Each row is a point on a tangle of strands that fork and nearly touch. The rows are in no order.
In the rows, 128 means zero.
Points whose rows are less than 92.9 apart are linked; no others are. Some points are linked to none.
Z_884: [122 169 148 129 152  86 149 188 141 157 120  89 197 135 139  82 121 178
 124 131 151 125 147 144 143 177 152 146  67 125 131 150 141 124 154 145]
Z_629: [131  99  99 165  53 164  89  81  75  80 155 149  70  84 128 205 134  79
 132  69  87  99 100 139 125 113 118  97 160 107 118 115 119 118 109 115]
Z_573: [141 127 139 109 121 117 139 133 145 123 143 133 130 146 143 113 118 144
 120 132 128 143 135 121 130 132 118 138 157 127 134 141 136 133 136 124]
Z_140: [151 121  97 141  71 145  73 119  92  76 152 157  95  93 111 172 138 103
 145  94  87  90 110 138 123 127 128  96 161 125 108 104 126 113 123 151]
Z_483: [141 113 146  95 138 115 142 124 161 131 149 135 127 164 129  92 108 145
 119 153 128 147 143 102 115 112 108 142 168 122 149 145 148 142 139 117]
Z_487: [129 100 116 177  49 147 110  84  84  81 148 144  95  67 149 193 151  83
 123  70  92 113  94 149 145 118 123 112 158 109 130 130 123  91 141 136]
Z_863: [178 164 111  81 179  82  86 175 159 125 139 133 181 139  89  55 132 145
 160 213 101  89 155 116 117 144 154 133 130 151 122  71 148  94 180 205]
Z_700: [101 130 125 161 121 132 142 129 117 138 113 113 126 126 150 157 114 132
 113  92 137 151 123 154 155 147 140 130 110 104 127 150 111 145 102  94]
Z_691: [132  94 136 125  55 130 120 127 123  99 169 123 101 133 136 125  87 143
 113  86  81 134 133 110 123 140 109 113 176  81 121 159 143 135 126  86]
Z_974: [124 141 180 115 144  82 197 125 163 150 124 101 160 131 175  85 161 147
  94 151 165 163 120 138 145 104 124 198 119 155 186 179 134 128 167 137]
Z_744: [105 145 101 130 172 163 120 130 107 158  83 141 125 134  92 163 138 118
 146 137 169 120 129 133 124 133 136 104  85 144 104  85 103 158  86 128]
Z_503: [177 161 109  88 154  97  82 184 154 119 157 135 172 142  91  65 121 152
 155 182 100  90 151 119 107 165 151 123 141 136 109  87 149  96 169 193]
Z_408: [131 105 161 135 108 127 179  75 127 112 144 137 105 102 175 151 162  91
 108 117 145 175  94 130 142  79  93 154 176 152 156 166 130 113 143 116]
Z_761: [124 113 180 122 125 107 202  82 143 129 134 125 119 113 181 124 164 108
  96 133 162 185 100 128 147  76  99 174 152 153 175 180 133 121 151 115]
Z_945: [184  95 111 122 128 152  94  65 116  99 151 172  82  85 116 150 172  77
 163 139 117  91 104 110 105  61 105 112 189 195 123 101 128 105 117 168]
Z_167: [156 102 150  95 163 118 152  49 148 121 137 155  90 114 144 124 179  68
 133 173 145 137 112 101 112  21  89 149 179 200 176 128 132 120 143 155]
Z_40: [ 96 145  99 127 163 163 127 171 114 161  81 127 137 152  71 129  96 147
 141 128 150 134 145 110 118 174 149  96  69 101  92  95 110 166  91 101]
Z_296: [100 143  94 119 176 179 113 140 106 164  70 143 131 152  61 145 113 129
 157 162 161 125 142 105 104 155 149  89  69 125  92  67  98 168  86 118]
Z_351: [109 150 137 142 157 118 157 126 133 165 106 113 142 135 153 129 144 144
 115 121 167 149 120 150 146 122 133 150  90 143 143 143 123 147 116 119]
Z_911: [119  97 146  79 198 139 139  68 166 157 104 148  93 186 125 121 117  92
 129 193 152 152 143  87  98  49  93 129 144 156 152  99 115 167  97  98]
Z_161: [102 116 137 163  98 122 157 123 115 124 123 110 128 120 172 159 125 133
 103  83 124 156 118 148 160 149 132 142 124  97 148 171 120 128 122  93]
Z_242: [121 115 132 138  74 114 116 146 126 102 154 117 125 135 140 127  96 152
 119  90  90 126 135 127 136 166 132 123 156  77 122 151 145 127 137 103]
Z_465: [171 117 150 110 122 112 152  84 143 105 158 153 111  91 154 115 177  92
 129 149 129 139  98 117 129  64  96 151 192 183 157 134 143  91 169 163]
Z_611: [149 100 104 140  54 157  78  95  90  76 162 149  69  94 122 178 132 100
 138  85  76  99 105 127 115 108 115  92 171 115 104 119 123 119 107 126]
Z_192: [ 88 138  91 172 116 164 107 135  87 128 105 134 111 113 105 194 125 105
 128  86 131 112 115 164 134 154 155  96  84 112 103 105  98 138  87 105]
Z_276: [ 90 142 119 114 209 161 150 119 131 197  55 126 132 174  87 132 119 125
 140 171 177 143 147  98 127 126 133 117  66 131 118  83 106 182  92 109]
Z_624: [ 82  94 130 187  54 127 131 140 104 104 145 108 126 122 145 166 102 142
  95  60  80 112 127 150 149 195 148 122 122  44 143 162 144 113 135  86]
Z_422: [105 147 124 180 109 112 125 160 109 125 115  97 166 107 157 144 131 137
 113  89 127 122 131 181 149 168 161 139  76 106 128 151 122 105 137 135]
Z_203: [167 140 170  91 107  78 148 177 169 101 170 106 175 119 161  61 123 172
 121 159 105 140 137 130 133 161 128 172 171 133 152 165 166  72 198 161]
Z_334: [ 99 128 117 138 157 166 133 115 118 162  90 131 109 148 109 166 118 124
 131 121 165 145 125 132 136 132 126 117 100 125 111 110 107 164  76  92]
Z_541: [109 125 182 122 137 102 212  96 148 147 122 112 134 117 181 115 168 131
  96 130 172 184 108 134 157  84 107 196 126 156 184 187 130 133 144 117]
Z_916: [135 101 144 140  88 132 151  83 113 105 150 136  95 100 165 160 144 100
 111 100 123 152  99 129 140  89 103 135 178 135 142 159 131 113 136 121]
Z_463: [177 121 120 141  94 131 105  97 106  88 157 162 112  69 136 156 171  96
 145 116 108 101  98 138 136 102 119 119 177 171 130 113 129  85 147 181]
Z_377: [141 137 182  99 117  70 172 165 168 111 159  98 176 130 167  63 125 175
 107 151 130 156 139 132 139 159 126 180 151 118 162 182 155  95 189 146]
Z_976: [ 85 150  88 168 140 171 108 141  83 146  80 129 123 111  93 187 127 109
 135 104 156 121 122 158 128 154 156  93  59 125  94  93  93 151  77 108]
Z_244: [160  99 112 113  70 156  80  96 114  96 171 152  68 115 108 151 117 109
 146 111  89 103 114 108 103  89 101  97 187 128 100 120 122 125 102 115]
Z_217: [191 113 114 127 102 139  88  80 117  79 162 168  98  74 126 140 174  86
 156 130 105  93 100 122 116  78 109 118 193 185 127 105 133  84 151 183]
Z_362: [154 187 124 122 167  90 109 196 132 147 120 109 201 121 107  82 149 147
 158 172 139  95 144 144 125 161 165 138  74 155 114 101 137 106 164 200]
Z_622: [122 157 150 132 152  97 159 159 144 156 115 102 169 133 156  97 142 155
 118 137 158 137 133 153 146 143 140 162  92 138 142 151 133 126 138 143]
Z_915: [105 159 132 162 141 115 158 132 118 154  97 105 150 109 170 145 156 132
 113 109 161 145 122 171 148 130 138 154  73 144 139 152 116 129 122 133]
Z_716: [ 96 160  91 161 142 143 110 172  93 134  98 126 150 116  93 158 130 127
 134 102 143 114 129 164 127 163 166  97  59 122  93 103 105 141 107 138]
Z_476: [105 115 123 128 154 181 127  95 123 162  96 139  93 167 114 170  98 112
 131 127 168 155 125 112 122 126 117 111 114 123 114 105 108 174  61  69]
Z_151: [175 130  93 108 132 139  72 115 123  96 152 169 113 105  98 128 156 105
 162 146 108  77 120 124 104 111 123 107 160 171 112  83 127 111 133 183]
Z_405: [131  93 171  88 131 120 164 123 172 117 158 125 119 172 137  78  90 154
  97 142 122 166 144  91 115 109  91 143 178 106 151 177 150 155 126  79]
Z_875: [188 155 181  95 105  72 138 165 158  92 159 102 184  91 169  65 149 158
 130 177 104 125 123 149 138 157 131 179 167 154 148 153 164  54 227 187]
Z_667: [135 183 131 135 160  96 125 211 133 150 117  93 209 129 116  75 122 172
 141 151 148 107 152 143 128 185 168 133  53 126 113 120 141 114 155 170]
Z_158: [135 101 142  84 190 133 139  58 152 145 116 153  91 154 129 129 137  77
 129 181 148 136 133  92 101  34  95 133 155 174 159 109 113 149 113 128]
Z_822: [ 92 126 110 168 117 157 127 123  95 133 106 125 107 127 133 185 119 119
 121  85 137 138 122 154 143 149 138 114 106 103 122 125 106 143  88  89]
Z_605: [ 90 153 125 129 208 146 164 124 132 204  51 112 144 165 112 128 134 133
 127 159 188 140 139 111 129 116 136 133  48 145 125 103 109 179  97 113]
Z_730: [162 121 126  81  78 110  88 175 159  94 197 119 134 142 112  55  81 183
 130 128  62 112 155  93 110 162 121 117 188  92 102 149 163 108 164 129]
Z_795: [108 131 106  91 219 146 127 125 138 176  76 137 133 177  78 110 116 117
 145 191 154 129 158  89 112 119 128 105  95 135 111  71 112 171 106 130]
Z_956: [131 125 115  73 209 126 119 113 159 163  93 142 131 180  93  94 109 110
 145 201 140 122 160  81 106  91 118 110 118 138 122  69 115 164 118 138]
Z_688: [152 106 116 102  91 158  81 112 129 114 162 153  77 145  98 129 104 132
 145 126  92 105 128  98  91 106 108  97 177 122  96 121 131 137 110 107]
Z_927: [159 100 154  99 138 120 167  64 146 113 149 157  94 110 152 124 161  78
 130 158 136 147 109 100 110  41  89 153 192 179 164 147 136 111 149 145]
Z_889: [ 82 145 108 178 129 132 131 189 104 143 102  93 160 135 107 137  92 161
 121  83 128 125 141 148 141 200 164 103  51  81 103 132 121 142 111  92]
Z_389: [ 92  91 134 180  72 139 150 101 106 111 131 123 108 117 173 178 118 116
  91  68 113 150 114 148 156 145 124 133 135  78 144 169 128 120 124  79]
Z_724: [156 103 127  95 178 132 131  46 143 135 124 161  87 124 132 134 171  65
 146 175 145 126 125  98 106  27  93 134 165 195 162  95 115 134 122 158]
Z_821: [ 96 152 151 132 183 117 185 100 147 195  82 110 143 147 163 123 159 132
 110 150 188 148 126 139 141  86 129 179  74 170 164 146 111 163 120 117]
Z_552: [ 86 155 100 187 116 130 104 174  88 118 103 111 166 108 112 157 127 126
 127  81 118 104 131 173 135 182 177 104  56  99 107 117 109 117 121 135]
Z_251: [169 109 142 126  92 123 131  90 123  95 163 152 107  79 153 133 169  95
 136 126 117 135  95 121 129  84 103 132 194 164 135 138 141  81 165 165]
Z_727: [124 121 114 128 139 154 123 105 121 137 116 142 100 137 125 167 129 117
 133 121 146 135 121 131 130 112 121 119 140 132 120 117 112 147  95 113]
Z_317: [ 87 152 138 178 143 108 168 153 126 159  92  82 170 123 181 130 140 150
 100  93 170 146 136 180 149 145 145 158  41 130 135 172 122 134 125 115]
Z_115: [174 155 108  86 123  95  70 202 156 103 173 132 171 133  92  55 108 176
 156 175  72  87 156 120 112 184 151 119 157 121 101  97 166  88 186 182]
Z_784: [138 108 119 158  81 138 127  84  97 100 140 140  98  90 157 173 154  92
 131  90 120 132  95 140 147 105 120 123 159 133 134 136 119 106 128 137]
Z_246: [130 139 179 113 124  86 184 146 157 127 139 103 163 126 174  82 140 161
  99 137 145 165 127 140 148 136 128 181 137 139 171 179 138 110 164 135]
Z_149: [ 85 144 113 180 109 121 121 166  98 129 116 103 149 124 128 148 114 138
 117  81 121 119 134 163 148 187 163 120  78  89 117 136 120 127 118 110]
Z_816: [142 113 124  83  65 122  79 177 147  98 187 119 111 151  95  70  62 180
 126 105  53 107 158  88 103 162 115  92 177  72  96 147 165 130 135 103]
Z_477: [173 120  99 118 146 152  83  80 120 105 136 173  91  96 102 151 177  88
 163 146 124  80 115 123 112  80 119 114 169 188 125  82 114 112 115 182]
Z_111: [131 134 127 130 134 123 130 133 130 135 125 132 128 138 130 136 124 136
 129 124 137 136 128 138 134 133 129 131 139 119 126 128 125 143 116 130]
Z_807: [ 76 104 114 197  72 148 130 121  95 122 121 113 115 122 149 182 114 126
  94  61 103 124 118 157 149 169 147 120 111  55 135 156 128 122 115  75]
Z_484: [176 144 115  82  95 100  78 192 155  96 187 128 148 141 101  58  90 180
 146 147  65  97 156 103 112 180 134 118 176  99 102 120 167  95 172 153]
Z_674: [ 87 139 109 150 149 163 131 167 111 153  83 114 136 150  88 143  82 156
 136 106 148 149 142 112 130 189 149  96  66  87  95 122 112 172  82  78]
Z_737: [121 109 124  82 198 141 131  89 154 162 101 141 106 187 103 124 112 103
 134 184 150 144 146  89 107  82 106 118 132 144 131  90 117 171  99 105]
Z_692: [142 125 103  97 131 147  92 153 134 128 140 148 111 159  77 116  98 144
 149 144 111 106 144  97 100 142 127  94 144 106  87  97 133 149 117 124]
Z_617: [140 101 131 103  84 143  99 129 138 112 166 139  97 152 114 112  83 144
 130 117  94 128 137 103 110 132 110 107 178  92 105 146 144 142 115  97]
Z_928: [130  76 183  94 127 144 158  95 175 125 149 131  97 182 130  97  94 131
 101 144 130 176 130  83 111  72  80 141 182 114 157 180 143 163 113  63]
Z_812: [171 183 124  96 182  80 103 183 152 147 127 115 200 126 102  60 141 145
 159 206 125  86 152 135 116 146 157 146  87 154 126  83 143  99 179 219]
Z_282: [ 96 150 139 181 122  97 151 166 125 137 111  77 178 115 177 125 131 156
 103  85 140 139 131 176 153 169 150 150  58 117 140 170 127 110 139 123]
Z_580: [166 131  95 116  96 134  70 129 114  88 162 160 108 106 100 134 141 116
 154 128  93  84 119 131 115 132 132 103 161 140 105  91 132 104 130 174]
Z_500: [ 84 151 139 141 202 133 176 118 144 204  63 108 138 155 135 126 144 137
 120 150 198 150 133 137 143 110 131 159  50 154 139 130 109 172 103 111]
Z_728: [101 106 141 161  64 110 140 150 117 102 148 103 138 128 160 136  93 161
 101  71  83 127 137 139 153 188 140 130 139  57 134 164 143 105 143  95]
Z_548: [ 78 140 100 168 132 159 120 165  96 138  92 113 140 133  87 161  92 140
 126  93 135 129 136 135 135 189 160  93  59  87  96 111 110 158  86  83]

Follow the links from the first point to the second, and from the first to the third. Name the last point that the two ways share.
Z_674; Z_242; Z_667 -> Z_149
Z_974; Z_463; Z_617 -> Z_611
Z_667; Z_40; Z_807 -> Z_149
Z_737; Z_487; Z_617 -> Z_611

A fork is a point with three links. Follow the links from the first point to the second and name the forks in between, in order.
Z_761; Z_617 -> Z_611
Z_40; Z_405 -> Z_334
Z_624; Z_674 -> Z_149
Z_573; Z_915 -> Z_334 Z_149
Z_622; Z_476 -> Z_149 Z_334

Name the points in between on the shortest way along the links from the first point to the second, in order.
Z_784; Z_624 -> Z_487 Z_629 Z_611 Z_244 Z_688 Z_617 Z_691 Z_242 Z_728
Z_728; Z_251 -> Z_242 Z_691 Z_617 Z_688 Z_244 Z_611 Z_140 Z_580 Z_151 Z_477 Z_945 Z_217 Z_463
Z_422; Z_816 -> Z_282 Z_317 Z_915 Z_351 Z_622 Z_884 Z_667 Z_362 Z_812 Z_863 Z_503 Z_115 Z_484 Z_730
Z_875; Z_916 -> Z_203 Z_377 Z_246 Z_974 Z_541 Z_761 Z_408
Z_795; Z_580 -> Z_956 Z_737 Z_911 Z_158 Z_724 Z_167 Z_927 Z_465 Z_251 Z_463 Z_217 Z_945 Z_477 Z_151
Z_822; Z_242 -> Z_700 Z_161 Z_389 Z_807 Z_624 Z_728
